A landscape with many valleys, sampled at points; each row gives a point and its height.
From any point a ball rolls to the lowest of the 3 points nearest to it. It stops when none of these is lower. Distance is the straight distance between rows; heights are no part of it.
(1881): [152  86  78 101 140  92 123 201 102 142 142  95 116 193 118 114 164 140
  70 134 161 166 165 152 149]  height 560
(1388): [ 96 173 159 130 122 139 143  74 159 144 106 114 129  81 143 148 106  98
 174 166  75 130 124 180 181]  height 150
(47): [128 121  97 115 128  67 166 121 150 117 141 141 124 126 120  94 123 196
 120 119 159 140 126  96 119]  height 652
(645): [117 148 183 150 116 154 125 127 137  79  87 102 105 119 126 168 124  76
  93 102 137 106  89 151 130]  height 341
(1178): [ 82 161 145 190  66 161 134 107 179 136 123  80 135  45 173 135 149  95
 164 135 141 158  82 157 126]  height 144
(1587): [146 162 165 145 115 150  79 172 128  59  89  83 127 123 113 154 150  78
 115 125 107 117  94 149 116]  height 288
(1473): [166  98  98 101 141 106 106 205  70 151 139 164 114 169  94 110 151 163
 121 143 124 172 187  93 113]  height 348
(1154): [101 131 118 105  81  82 144 110 141 147 143 175 114  86 141  80 120 170
 117 149 158 160 135  54  97]  height 194
(1630): [106 178 125 146  88 136 141 106 158 153 124  89 148  79 171 111 121 120
 167 136 146 127  96 150 166]  height 226
(205): [157 122 124  96 155 132 108 196  89 151 134 133 107 146  87 107 157 171
 155 121 105 134 162 112  88]  height 297
(1349): [116 129 105 124 125 102 183 117 139 111 145 115 162 129 144 136 137 195
 126 100 165 123 105 115 141]  height 464
(1381): [146 120 121 149 107 165 114 199  99  87 133  88 152 168 126 155 145 116
 137 120 118  99 147 142 138]  height 308
(2039): [103 136 114 155 106  88 134  95 158 127 141 197 175  86 246 121  99 166
 114 105 161 135  70 108 120]  height 339
(409): [137  78 106  84 132 128 144 180  79 124 177 142 120 160 102 144 128 176
 116 125 147 158 163 109 108]  height 384
(1185): [124 161 139 118 122 139 111  70  94 182 118 111  92  73  92 130 108 103
 166 168  54 106 150 117 163]  height 170
(1336): [114 134 147  68 148  99 138 135 122 136 136 189 108 145  79  73 137 142
 135 115 114 173 172  54  85]  height 468
(1357): [128 140 128 121 121 111 147 113 159 118  96 143 155 138 144 111  91 122
 109 109 145 104 105 157 124]  height 400
(2067): [102 103 125 120  81 100 136  97 144 144 138 176 144  99 202 113  91 150
 139 121 161 131 102 105 130]  height 326
(1470): [ 97 149 130 145  60 147 137 108 157 155 126 120 136  88 211 118 117 131
 176 138 148 120  83 142 143]  height 334
(1487): [ 55 155 136 163  80 146 128 105 168 151  98  93 140  60 181 120 138  80
 156 139 127 172  83 166 122]  height 148
(1625): [120 140 143 114 109 124  88 133 102 125  76  92 116 108 122 127 110  99
 104 141  97  99 143 148 140]  height 227
(8): [124 122 157  81 139 120 105 135 104 125 120 158  62 128  75  80 147 128
 144 138  69 133 149 109  73]  height 469
(2003): [193  88 102 115 153 116 119 204  81 165 161 127 145 169  96 112 143 143
 130 146 125 150 195 134 108]  height 328
(426): [129 107 147 109 118 148 124 173 113  86 125  88 125 165 123 136 124 129
 129 126 112  90 140 162 114]  height 302
(847): [181  84 150 146 173 151 111 184 117 144  98 128 138 172  78 145 121 144
 140 163 109 125 190 154 147]  height 225
(822): [ 93 100 122 163 102 124 143 105 181  99 110 178 147 114 216 147 143 164
  87  73 175 126  72 120 115]  height 353
(494): [141 174 163 170 110 160  92 101 157 115 100 124 134  93 140 184 104  60
 115 150 147 129  70 144 149]  height 346
(1200): [ 91 153 106 140 121 122 154 139 162  93  97 107 157 123 138 120 131 146
 123  81 172 102  88 134 117]  height 402
(1534): [109  91 137 100 128 125 143 150 113 115 146 131  94 139  89 115  98 148
 144 136 123 124 136 128 108]  height 465
(516): [106 164  88 113  99  91 126  94 134 127 110 147 156 114 138  86  98 143
 130 122 146 106 111 127 140]  height 123
(1845): [161  79  96 119 144 110 105 190 102 138 140  89 145 223  95 102 141 129
  89 139 156 126 183 144 139]  height 567
(560): [147  72 174 144 170 123  91 152 137 130 101 105 100 159  87 134 136 134
 168 152  59 132 163 149 116]  height 296
(646): [154  77 171 145 138 145  94 164 132 147  95 108 110 158  67 136 122 123
 146 140  54 118 179 127 129]  height 290
(641): [143 128  94 117 158 128 175 138 123  92 148 134 173 143 145 148 152 188
 105  78 168 121 129 134 152]  height 322
(1559): [108 141 122  94 118 124  80 117  85 172 116 152  82 100 100  74 128 125
 129 155  65 130 160  90 110]  height 295
(1844): [124 140 126 117 144 130  81 103  90 182 112 105 110  89  97 106 143 106
 142 160  52 132 168  91 137]  height 234
(253): [108 112 131  75 134  98 117 103 131 138 135 170  98 126  78 104  94 125
 122 127 122 123 139 106  88]  height 421
(1569): [153 142 126 158 126 154 104 178  84  94 133  89 156 176 133 148 155 121
 105 122 152 128 165 149 135]  height 278
(307): [165 118  87 141 157 145 164 143 100 102 147 126 166 155 171 160 161 173
  82  63 189 108 121 135 167]  height 202
(863): [120 172 124 100 102  82 148 106 147 148 128 178 112 118 117  57 144 149
 113 125 150 166 138  55  92]  height 201
(2202): [ 79 154 143 125 165 117 126  59 143 174 145 155  72  75  99  91 128 109
 154 157  62 173 137 121 133]  height 188
(1906): [101 100 118 132  83  88 150  85 144 153 162 201 129 104 193 113  81 172
 124 142 169 140 118  69 121]  height 335
(955): [148 138 109  93 142  75 164 117 141 115 156 140 136 123  96 102 119 184
 127 106 160 164 130  64 100]  height 694
(1855): [145 111 126 111 154 101  79 131 114 151 109 122 102 124  96  77 140 126
 122 116  46 122 139 105  88]  height 338
(1042): [104 153  99 132  78 119 149  86 153 140 156 128 145  84 166 100 116 134
 181 156 119 120 117 147 147]  height 403
(2059): [164 117 124 138 157 163 146 144 111 107 141 125 142 176 159 196 137 123
  68  87 192 126 119 135 141]  height 178
(311): [127 118 127 147 141 183 141 174 108 103 156 108 131 174 149 184 135 108
  83 100 153 105 134 134 134]  height 242
(864): [141  98  85 136 154 131 151 126  94 120 134 133 171 170 150 150 118 149
  62  81 172 144 144 138 170]  height 269
(1535): [107 118  94 102  83  69 146 111 126 153 135 155 130  80 139 101 120 164
 126 147 175 132 112  80 107]  height 222
(174): [145 113 149 115 154 101  87 129 123 144  94 103 126 147  97 102 119 126
 118 146  49 115 157 142 106]  height 216
(157): [140 138 154 180 127 156 115 155 123  47 161  71 120 145 106 217 165  63
 125 126 155 102  82 137 110]  height 136
(1224): [135 108 112 127 155 152 168 135 104 105 147 130 135 182 149 161 105 129
 101 106 155 120 120 129 147]  height 271
(721): [140 137 114  93 129 107 107  67 120 173 140 169 129 103 101 107  80 123
 150 144 128 134 135 101 133]  height 262
(528): [156  99 112 109 128 134 131 167  97 130 149 104 147 157 106 131 129 144
 131 132 120  97 161 147 112]  height 352
(1565): [ 97 142 140 145 139  99 125  55 157 172 125 137 116  65 118 104 111 106
 186 157  56 162 141 155 160]  height 165
(1246): [109 178 117 115 156 151  95 102  91 196 136 148  70  69 104  97 155 120
 169 144  29 146 159  77 143]  height 304
(81): [125 116 118 104 159  90 156 118 131 108 156 141 137 157  96 128 110 187
 134 110 149 132 127 118 100]  height 564
(2225): [150 142 119 186 153 148 157 120 155  78 149 103 163 135 142 178 148 117
  90  85 165 109  71 139 115]  height 128
(43): [128 154 166 150 109 147  95 167 137  70 110  76 120 135 113 166 148  71
 120 125 120 108  76 143 120]  height 292
(1355): [133 165 167 130 119 163 127  89 154 150 105 128 131  95 167 151 105  94
 170 144 106 127 101 156 179]  height 180
(1752): [177  96 135 123 183 129  91 175 108 149 129 136 123 173  79 125 137 158
 141 139  88 145 182 126  95]  height 224
(1340): [146  87  97 127 117 156 144 181  67 102 152 114 136 187 138 150 122 120
  97 103 167 102 150 147 147]  height 306
(478): [138 155 147 141 111 163 117 167 139  75 113  67 138 149 131 160 149  95
 128 130 120  94 114 161 116]  height 270
(2181): [146 131 124 156 129 181 115 190  98  84 142  70 132 165 134 192 167  86
  84 109 171 110 123 130 135]  height 193
(1605): [145  91 108  88 141 135 141 180  86 121 144 130 131 146  90 122 122 162
 133 138 124 125 164 117 107]  height 359
(1593): [139 192 128 156 106 159 106  92 184 134  88 113 144 110 154 143 115 102
 102 113 169 110  67 147 132]  height 691
(2223): [125 116 143  82 161 100 167 117 137 134 160 161 126 138  99  98 107 172
 126 126 136 171 146 100  87]  height 466
(1588): [108 140  99 108  97  62 140  88 142 146 127 167 127 120 100  61 124 185
 114 143 160 147 143  65 101]  height 146
(1764): [159  81 187 167 139 145 103 153 133 107  88  90 137 167 123 166 145 103
 139 141  86 114 152 157 164]  height 272
(1306): [ 74 127 128 139  66 122 153  87 160 147 168 163 146  67 211 119  99 141
 167 133 129 129  90 131 128]  height 324
(1044): [147 103 148 129 162 126  72 124 142 175  82 116  75 147  81  89 129 112
 118 149  32 132 179 104 105]  height 377
(817): [ 93 130  99 170 108 139 183 128 165  97 130 120 118 120 167 138 177 187
 110  83 171 118  64 146 115]  height 446
(2110): [158 149 129 194 119 171 117 157 122  62 149  61 143 148 134 201 187 100
 115 118 154 121 103 141 125]  height 167
(119): [167 153 157 195 135 146  87 172 124  43 134  72 158 137 102 182 171  80
 143 130 128 124  85 140 109]  height 176
(1969): [154 152 173 147 122 136 105 182 128  65  95  71 137 139 126 146 163  96
 119 136  76 113 122 156 123]  height 267
(1942): [183  58 141 140 154 144 101 182  96 152  87  98  83 164  56 150 152 123
 138 174  85 132 192 112 157]  height 237
(2135): [161 123 165 129 138 107  88 139 124 134  89  86 141 144  96 118 126  92
 117 146  43 108 160 156 130]  height 82
(925): [113 159 190 115  92 159 110 122 131 119  79 121 117 124 152 158 105  73
 141 140 140  95 105 160 150]  height 284
(433): [ 94 146 156 151 140 115 130  53 135 177 127 128 126  80 131 128  99 105
 177 153  78 137 128 157 173]  height 160
(2270): [ 98 196 148 166  82 143 129  92 174 142 101 100 148  62 175 132 144 104
 177 145 111 158  85 172 158]  height 100
(2108): [137 149 154 141 119 174 134 182 148  67 123  69 117 149 113 156 159  94
 130 133 133 123 110 151 121]  height 257
(1518): [135 114 130 131 155 148 178 140 133  96 140 134 146 163 148 151 102 149
 137 104 141 124 116 158 129]  height 366
(934): [158 201 123 180  89 169 108 108 164 144 105 105 151  84 166 143 125 106
 121 137 159 107  68 148 138]  height 794
(225): [129  84 118 102 132 124 146 168  77 134 166 128  99 151  88 125 137 150
 165 122 112 127 152 134 109]  height 426
(1789): [115 153 145 105 101 134 107  84 111 153 110 121 104 104 115 137  85  89
 123 176 107  95 150 140 154]  height 119
(1436): [192 100 144 155 173 127 111 188 129 118 104 113 170 196 113 162 128 111
 128 154 116 119 189 169 154]  height 283
(953): [103 158 153 109 149 131 116  80 118 176 154 204  71  49 110  95 135  99
 181 148  46 171 158  73 152]  height 303
(226): [141 166 139 140 120 166 106  97 155 121  84 126 147 114 179 147 104  75
 130 130 148 105  95 141 151]  height 496
(425): [143 121 167 145 133 113 110 147 139 113  92  85 148 159 111 127 138 125
 151 134  66 103 147 167 131]  height 195
(660): [146 103  86 126 125 126 120 192 103 127 133  90 147 202 116 111 134 134
  85 125 158 128 170 151 133]  height 568
(469): [122 119 136 101 128 107 115 143 101 116 116  96 109 132  88  93 135 122
 111 144  83  89 145 155 104]  height 327
(709): [122 111 137  95 111 127 110  81 124 154 109 163 121  98 103 111  82 103
 119 154 117 111 126 125 129]  height 314
(938): [105 167 105 154  62 160 130 122 149 134 118 127 155  82 201 116 121 132
 130 112 169  92  51 124 126]  height 448
(1592): [133 145 153 188 136 151 131 115 156  77 117 112 133 135 118 186 112  61
 101 105 171 129  55 134 109]  height 344
(203): [151 143 119 169 168 173 154 130 136  96 144 101 147 160 145 191 162 154
  98  72 171 107 101 148 140]  height 107
(1647): [143 119 152 148 146 128 100 165 133  98 110  88 160 174 105 139 143 136
 153 111  85 113 148 161 128]  height 232
(333): [147  80  79 103 146 122 128 173  72 122 163 124 138 167 112 136 127 142
  82 126 168 114 169 111 126]  height 543
(428): [141 203 164 160 116 156 112  90 165 124 108 106 156  84 164 166 123  87
 155 131 129 134  69 174 158]  height 253
(526): [194 117 159 172 157 165  94 173 140  77 109  85 165 162 133 187 150  90
 151 122 104 151 127 158 147]  height 266
(92): [162 152 113 184 167 160 173 124 137  98 167  96 166 132 144 196 174 139
 102  85 196  99  86 142 122]  height 36
(1053): [129 153 110 126 102 122 140 102 128 159 139 157 157  99 151  82 109 123
 160 166 132 110 107 150 155]  height 460
(1501): [127 141 161 137 121 116  80 134 114 130  68  88 126 125 107 111 113  85
 115 145  67 113 131 156 118]  height 186
(988): [166  65 170 152 157 135 102 158 138 130  95  99 111 176  99 167 132 137
 143 154  73 122 196 141 144]  height 291
(2318): [125 152 144 128 144 122 105  60 132 184 141 157 124  96 135 104  99 119
 165 162  97 120 138 129 142]  height 182
(193): [146  66  94 105 159 103 153 142  93 139 167 157 142 176 108 146 112 148
  73 108 173 133 152 126 135]  height 511
(1933): [199  94 114 130 165 142 107 185  97 149 126 128 143 164  78 139 130 147
 134 150 122 135 168 152 128]  height 286
(1118): [159  87  77  99 173  97 111 190 103 152 136 125 121 209  94 100 155 133
  96 137 182 176 174 108 116]  height 563
(672): [136 145 133  93 137  96 133  88 140 150 123 185 120 113  94  76 104 150
 127 129 133 171 138  76  96]  height 337
(396): [ 58 144 122 149  62 125 147  93 153 151 144 109 142  83 197 110 127 117
 170 143 122 156 108 170 130]  height 387
(1883): [116 140 128  98 134 126 112  93 102 188 131 168  95  89 118 105 114 115
 137 161  97 135 153  96 136]  height 162
(731): [137 162 148 165 140 153 151 115 174  77 106 115 144 125 144 152 126 105
  86  91 154 131  84 143 122]  height 463
(991): [ 94 121 111 137  78 125 135  96 145 139 127 168 145  97 204 135  95 147
 144 128 153 116  89 114 133]  height 315
(1820): [183  61 147 148 150 133 105 184 116 125  86 112 116 180  61 153 141 125
 126 180 108 120 205 134 181]  height 153
(1316): [110 109 133  94 152 108 164 127 133 104 135 156 125 142 110 131  97 146
 125 119 131 117 119 150 117]  height 650
(133): [ 93 120  96 133  60 103 135  92 152 139 154 165 137  78 182 109  91 149
 153 164 140 126 117 128 129]  height 285
(1543): [154  91 112  96 160 105 174 153  97 123 177 168 144 157 100 140 102 180
 109 111 161 151 150  98 135]  height 442
(1614): [ 89 100 119 160  96 104 128 102 168 125 116 171 161 116 225 131 103 157
  83  82 166 136  77 122 118]  height 345
(1065): [177  66 160 157 139 147 124 198 110 105  92  91  96 152  88 167 138 127
 145 172  55 101 191 143 167]  height 340
(296): [142 177 167 177 122 144 105  93 168  88 102 120 138 119 119 177 107  51
  99 138 161 118  63 138 105]  height 455
(1145): [114 109 113 140  98  70 140  74 137 135 138 183 155  98 217 109  89 174
 105 112 147 137  95  96 138]  height 332
(727): [ 78 117 125 129 100 116 143  62 156 152 175 155 154  94 226 136  87 132
 150 116 135 146  86 123 123]  height 349
(1742): [138 136 128 118 124 112  95 111  88 153  92 100 115 102 103 111 110 117
 116 149  58  85 144 116 145]  height 280
(800): [125 177 113 165 108 139 137 123 181 110 100  99 151 117 153 131 127 115
 100  89 161 114  65 148  99]  height 585
(293): [ 94 151 141 126 156 118 129  80 132 177 144 135 107  78 124 120 108 115
 174 163  74 136 129 132 164]  height 166
(558): [143 132 138  95 155  76 148 109 141 143 129 167 125 134  92  69 138 167
 109 115 132 167 142  61  70]  height 394
(2329): [101 148 146  93 133 139 121  95  93 185 136 199  74  92 118 102 148 113
 163 155  76 158 144  73 140]  height 305
(36): [ 93  97 137  98 118 127 131 147 115 107 124 117 109 144  90 113 114 129
 139 135 110  96 138 149 108]  height 396
(1275): [101 135 144 115 119 152 128  87 132 158 115 115 114  79 132 139 107  98
 159 169  88 111 135 148 177]  height 137
(483): [182  61 129 111 169 112  97 178 123 165 103 128 113 203  68 120 137 130
  93 165 158 164 189 143 147]  height 141
(1670): [183 113 116 138 144 163 122 186 111 109 135  98 174 177 128 143 130 126
 116 136 116 115 167 175 144]  height 316
(984): [110 135  82 117 100  72 142  98 144 133 128 151 164 117 131  72  87 157
 127 126 150 114 118 116 123]  height 181
(1024): [152  88  93  74 156  92 114 199  98 150 146 118 119 189  77  85 168 144
  88 128 171 196 188 107 118]  height 561
(976): [160 109 140 176 160 159 133 122 108  84 162  99 137 156 141 236 148  92
  88  88 196 116  94 139 111]  height 241
(1688): [143 175 109  90 131 109 132  75 132 171 151 211 132 106 126  66 136 145
 149 152 121 167 168  54 129]  height 363
(796): [116 128 117  93 120 115 121  92 135 150 108 156 130 127 110  87  89 131
 108 137 136 109 132 117 118]  height 342
(61): [119 164 140  83 134 123 121  81 135 156 143 212 105 100 117  86 145 111
 153 156  80 173 175  70 151]  height 487
(2107): [109 140 133 100 162 124 125  59 148 192 155 154  90  82 107 116 117 125
 189 162  78 154 131 132 137]  height 174
(1930): [100 138 124 122  76 107 146  80 138 161 172 158 122  73 179 105 102 143
 181 158 129 137 117 110 126]  height 330
(357): [136  76  82 111 141 113 124 192  83 126 134  81 136 211 119 136 155 127
  81 101 162 111 164 149 155]  height 575
(1681): [124 106 137  65 136 121 148 167 113 129 159 179  87 138  91  96 141 166
 139  98 115 169 161  74  92]  height 492
(1513): [128 183  91 114 126 103 132  79 134 167 151 149 121  82 113  83 125 150
 165 173 121 143 146 107 124]  height 276
(1801): [121 133 164 137 108 123  96 148 120  99  82  82 145 136 117 135 127  99
 124 123  72  85 129 150 119]  height 231
(141): [163 139  80 151 166 159 130 110 117 119 139 116 166 172 163 202 193 134
  54  46 208 123 105 124 155]  height 183
(1396): [155  93 149 104 187 132  83 147 124 148  97 121  91 148  75 102 152 149
 141 131  48 145 172 117  91]  height 307
(1240): [ 99 155 139 120 156 135 116  79 129 186 142 182  64  78  89 112 138 101
 174 160  52 157 155  81 139]  height 228
(1831): [136 127 152  84 165  91 173 141 137 126 143 187 111 121 100 107 121 175
 137  94 136 191 171  49  93]  height 524
(769): [136 150  96 117 128 100 109  83 127 130 132 181 158  99 129  87  93 135
 148 147 135 118 123 125 125]  height 204
(950): [135  97 100 140 145 140 119 122 110 116 159 115 132 203 160 175 157 130
  43  55 202 132 126 138 138]  height 211
(2045): [ 87 131 104 166  81 145 141 130 163 128 106 144 131 100 196 134 121 124
 123 111 191  96  71 122 123]  height 356
(1604): [124 159  98 116  88  95 144  85 125 149 150 161 122  87 143  80 125 149
 165 168 151 127 134  75 112]  height 277
(2303): [129 153 169 126 117 152 130  95 129 157  95 134 127  96 165 133  91  84
 151 145 121  96 125 163 164]  height 210
(1215): [135 133 100 117 118 107 167 108 137 121 121 124 144 130 130  91 121 171
 124  89 154 105 101 148 112]  height 544
(178): [165 112 175 145 145 138  92 156 154  81 108  74 146 173 143 155 157 101
 152 145  67 102 128 165 146]  height 244
(2218): [138 113 118  96 152 136 119 171  97 127 139  98 127 132  88  99 147 167
 159 147  82 136 164 150  95]  height 369
(565): [ 97 165 120 150 106  93 144  67 149 168 138 111 144  86 163  86 125 107
 199 155  96 144 125 177 153]  height 198
(2028): [123 162 165 137  93 164  90 141 125  96  89  90 124  90 143 159 115  70
 115 138 124  94  97 148 158]  height 325
(1693): [126 136 106 163 149 149 166 135 150  83 104 114 156 155 143 156 144 144
 119  84 158 130  82 155 128]  height 594
(2275): [142  96 112 104 161 112 170 147 112 102 165 143 154 163 115 148 119 181
 107  93 153 121 121 142 132]  height 498
(785): [121 144 157 117  95 139 119 126 112 125  67 115 117 104 137 134 111  91
 135 133 106  80 122 156 143]  height 249
(95): [107 166 138 125 169 121 140  61 144 172 158 176 101  78  99  84 127 121
 189 170  92 174 138 108 128]  height 212
(1884): [107 121  85 109  74  71 145 119 142 126 137 156 146 105 133  85 117 167
 124 114 178 115 101  83 124]  height 223
(600): [ 90 116 129 161  81 134 118 113 156 136 141 152 148  75 232 143 106 137
 116 114 167 138  65 132 132]  height 336
(1182): [149 107 135 199 128 163 130 151  91  67 180  88 151 161 125 237 178  79
  90 115 182 108  88 124 119]  height 268
(875): [114 100 139  93 159 106 149 151 121 122 161 134  95 144  74 128 116 151
 132 120 127 143 149 110 101]  height 512
(797): [111 140 144  71 121 108  92 118 113 149 126 173  79 106  89  83 153 120
 135 135  70 142 164  73 107]  height 388
(115): [112 187 129 134 116 124 135  74 161 167 132 119 151  87 154 115 102 114
 183 144  84 132 135 192 161]  height 169
(413): [161 109 128 132 155 124 106 174 108 118 124 102 147 164  98 111 145 131
 150 134  88 106 156 164 132]  height 279
(1590): [172  47 118 152 167 129  90 165 107 150  97 119 107 188  72 142 147 127
 103 168 121 142 204 143 160]  height 52
(219): [122  71  98 102 142 123 150 163  88 117 151 120 123 196 112 154 126 131
  74  98 183 152 155 131 163]  height 541
(1440): [ 71 127 128 136  72 136 146  90 150 152 172 134 129  87 200 133 101 131
 183 146 121 146 111 152 150]  height 368
(1199): [120 114 132  97 142 118 127 172  89 136 161 161  82 128  72  95 131 161
 163 124 106 149 156  92  74]  height 517
(1359): [ 75 105 102 149  75 120 148 101 162 118 119 163 133 110 191 118  97 138
 108 114 188  99  88 123 129]  height 331
(1544): [143 112 151  78 183 108 169 143 123 131 164 176 125 149  99 123 129 181
 156 116 134 182 145  78 101]  height 502
(2240): [140 133 130 162 143 170 131 155 112  98 156  92 127 156 148 207 141 104
 110 110 179  99 103 135 127]  height 217
(475): [160  76  63  86 140  85 128 194  78 142 163 107 123 175  86  94 143 142
  77 121 168 146 185 127 118]  height 556
(634): [132 163 119 140  92 137 119  96 140 142  93 128 149  95 163 122  97 140
 137 137 141 106 102 150 140]  height 456
(1305): [127 106 151 124 123 164 141 189 113 100 145  93 128 165 135 165 126 115
 107 112 134 112 129 148 140]  height 282
(170): [108 123 128 104 130 125 123 103 126 124 107 138 112 124  95 116  81 110
 126 133 127 106 133 148 112]  height 365
(717): [130 141 144  92 138 117 129  87 119 158 139 201  92 114 107  88 114 124
 131 162 107 160 152  93 122]  height 309
(1662): [125 117 153 180 154 161 141 126 159  75 158  90 147 135 119 203 139  80
 109 100 161 117  82 147 114]  height 208
(2210): [129 140 111  96 143  96 127  90 146 131 120 178 125 109 106  85 105 123
 134 143 138 135 121  88 104]  height 273
(693): [ 60 125 136 160  88 145 141  78 170 157 141 112 139  73 221 116 113  89
 144 134 130 163  59 167 130]  height 360
(927): [ 89 154 147 122 153 142 127  77 113 182 156 161  75  65  96 107 147 112
 185 153  34 182 148  99 171]  height 274
(1297): [116 134 101 121  83  90 131 103 141 137 154 152 131  93 157  88 107 159
 149 149 159 105 112  98 120]  height 247
(2023): [122 147  88 142 146 146 191 130 140  90 133 129 153 143 176 140 168 171
 107  65 169 116  76 133 142]  height 562
(713): [157  88 116  75 131 118 131 206  64 134 162 151 101 165  90 123 136 155
  96 128 157 176 182  73 117]  height 361
(1577): [100 139 149 127 146 139 143 124 169 115 102 126 145 139 141 133 104 109
 126  80 142 110 112 154 127]  height 398
(598): [174  72 123 130 184 138  98 173 106 171  94 142 121 191  63 130 140 146
 122 160 109 144 194 127 128]  height 145
(1550): [118 119 121  95 155  78 144  96 152 130 117 137 134 138  96  98  93 145
 126 128 145 126 130 111  96]  height 354
(2293): [132 137 139 147 125 175 137 168 116  76 137  92 112 162 131 170 145  95
 115 113 152 106 105 147 126]  height 238
(1387): [118 201 126 160  65 173 129  97 160 152 128 105 155  76 199 113 146 129
 166 130 141 111  84 156 150]  height 351
(1901): [107 127 165 109 106 147 136 135 136  89  77 119 117 129 132 151 123  88
 103 130 127  97  96 157 119]  height 287
(919): [114 128 133  89 105 126 113 128 101 144  90 113  99 107 112 100 100 109
 123 153 103  86 143 137 116]  height 264
(1309): [151 128 109 167 163 157 159 132 116  98 135 116 162 156 156 193 171 147
  75  79 197 115 106 132 148]  height 147
(65): [118 167 102 129 110 128 124 115 157 118 104 125 150 125 148 103 108 123
 122 103 157 110  99 143 120]  height 289
(1551): [133 144 159 144 116 137  96 145 117  91  76  74 136 130 137 134 133  82
 108 128  83 112 122 157 118]  height 248
(1482): [133 126 150 134 120 168 149 166 117  68 124  79 134 155 134 157 125 106
 135 117 121  97 119 158 119]  height 263
(2089): [140 136 153 116 118 137 133 165 109  90 104  74 134 144 124 130 129 134
 133 129  90  98 140 174 124]  height 333
(564): [113 148 131 117 118 143  99  82  93 186 118 123  81  79 101  92 121 103
 178 175  53 123 151 103 143]  height 140
(237): [136 172 128  90 121  97 138 109 143 150 132 217 128 127 121  60 133 143
 123 138 126 174 189  48 114]  height 281
(1902): [153  78 102  79 155 100 154 180  73 145 168 159 120 158  93 147 119 161
  96 124 174 158 181 102 149]  height 378
(1280): [ 87 114  95 161 122 143 179 128 138  68 130 135 118 123 172 170 173 187
 130  78 174 106  80 152 136]  height 514
(2272): [132 114 153  73 152 100 152 113 148 141 134 180  92 137  88  88 108 147
 137 113 123 169 143  87  99]  height 410
(182): [132 131  97 140 112 177 127 180  91  86 126  82 166 186 146 157 169  98
  78 121 178 115 153 141 135]  height 235
(1890): [161  69 156 134 178 140  97 157 130 149 104 118 109 169  72 135 139 137
 133 156  77 128 180 130 116]  height 230
(752): [134 133  93 189 136 165 166 134 131  97 147 109 148 134 168 184 201 169
 103  94 202 107  80 141 140]  height 239
(2051): [143 107  99  94 156 115 118 191  80 143 159 135 125 141  73 116 144 172
 143 133 135 147 167 102  99]  height 329
(1904): [ 97 178 136 153  84 141 135 101 168 145 120  84 158  68 182 123 147 109
 166 140 131 152  69 167 150]  height 143
(867): [102 133 112 112  93  99 159 106 146 179 158 191  99  94 147  92 135 145
 118 146 141 167 145  33 116]  height 229
(655): [111 169 149  87 156 103 128  94 129 167 141 222 128  92 113  70 149 121
 171 140  93 186 156  84 124]  height 476
(644): [104 139  99 172 112 154 145 126 157  93 124 104 135 111 166 131 144 140
 101  94 183  95  58 126 111]  height 467
(815): [121 141 159 159 131 165 154 147 154  63 119 101 109 138 128 169 131  92
 105  89 155 137  94 141 113]  height 390
(1824): [ 79 111 101 174 101 121 148 123 152  99 127 148 117 121 174 138 162 172
  86  84 183 133  72 127 122]  height 393
(284): [132  99 126 104 156 102 102 162 118 127 135 103  90 138  68 102 140 157
 144 130  81 114 153 138  81]  height 445
(1020): [152 127  93 160 163 140 128 107 123 122 154  91 154 182 151 208 183 118
  35  69 218 121 107 125 137]  height 205
(2097): [116 134 160 136 135 144 149 132 149  87 113 113 119 145 135 137 107 101
 107  94 131 108 110 161 117]  height 343
(861): [104 165 107 132 137 110 130  56 161 174 160 148 130  71 121  82 127 136
 192 167  88 159 130 121 133]  height 250
(1459): [ 62 131 129 150  89 133 155  85 171 164 159 143 136  88 230 122 103 126
 165 127 142 163  72 145 136]  height 350
(826): [124 122 129  95 129 107  83 143 116 130 106  93 113 111  70  88 144 141
 122 134  70 112 148 120 107]  height 399
(365): [128 144 127 106 128 122 119  87 147 144 103 154 126 119 124 118  85 127
 139 142 137 109 108 145 150]  height 367
(204): [118 115  93 153 118 114 174 144 152  86 134 121 128 128 163 146 144 171
 110  65 173 107 102 134 137]  height 513
(1949): [112 124 134  96 112 137  99  86  90 170 132 144  95 101 101 110 107 101
 134 181  89  97 150 103 134]  height 65
(167): [124 170 161 160 107 154  92 138 157  79 100 101 113 115 121 177 130  60
 107 126 158 102  74 140 121]  height 347

For each start below, name the point where the ball stops.
(193) -> (1590)
(1518) -> (92)
(2003) -> (1590)
(1565) -> (1949)
(938) -> (2270)
(1349) -> (92)
(864) -> (92)
(95) -> (1949)
(861) -> (1949)
(2275) -> (92)
(396) -> (2270)
(927) -> (1949)
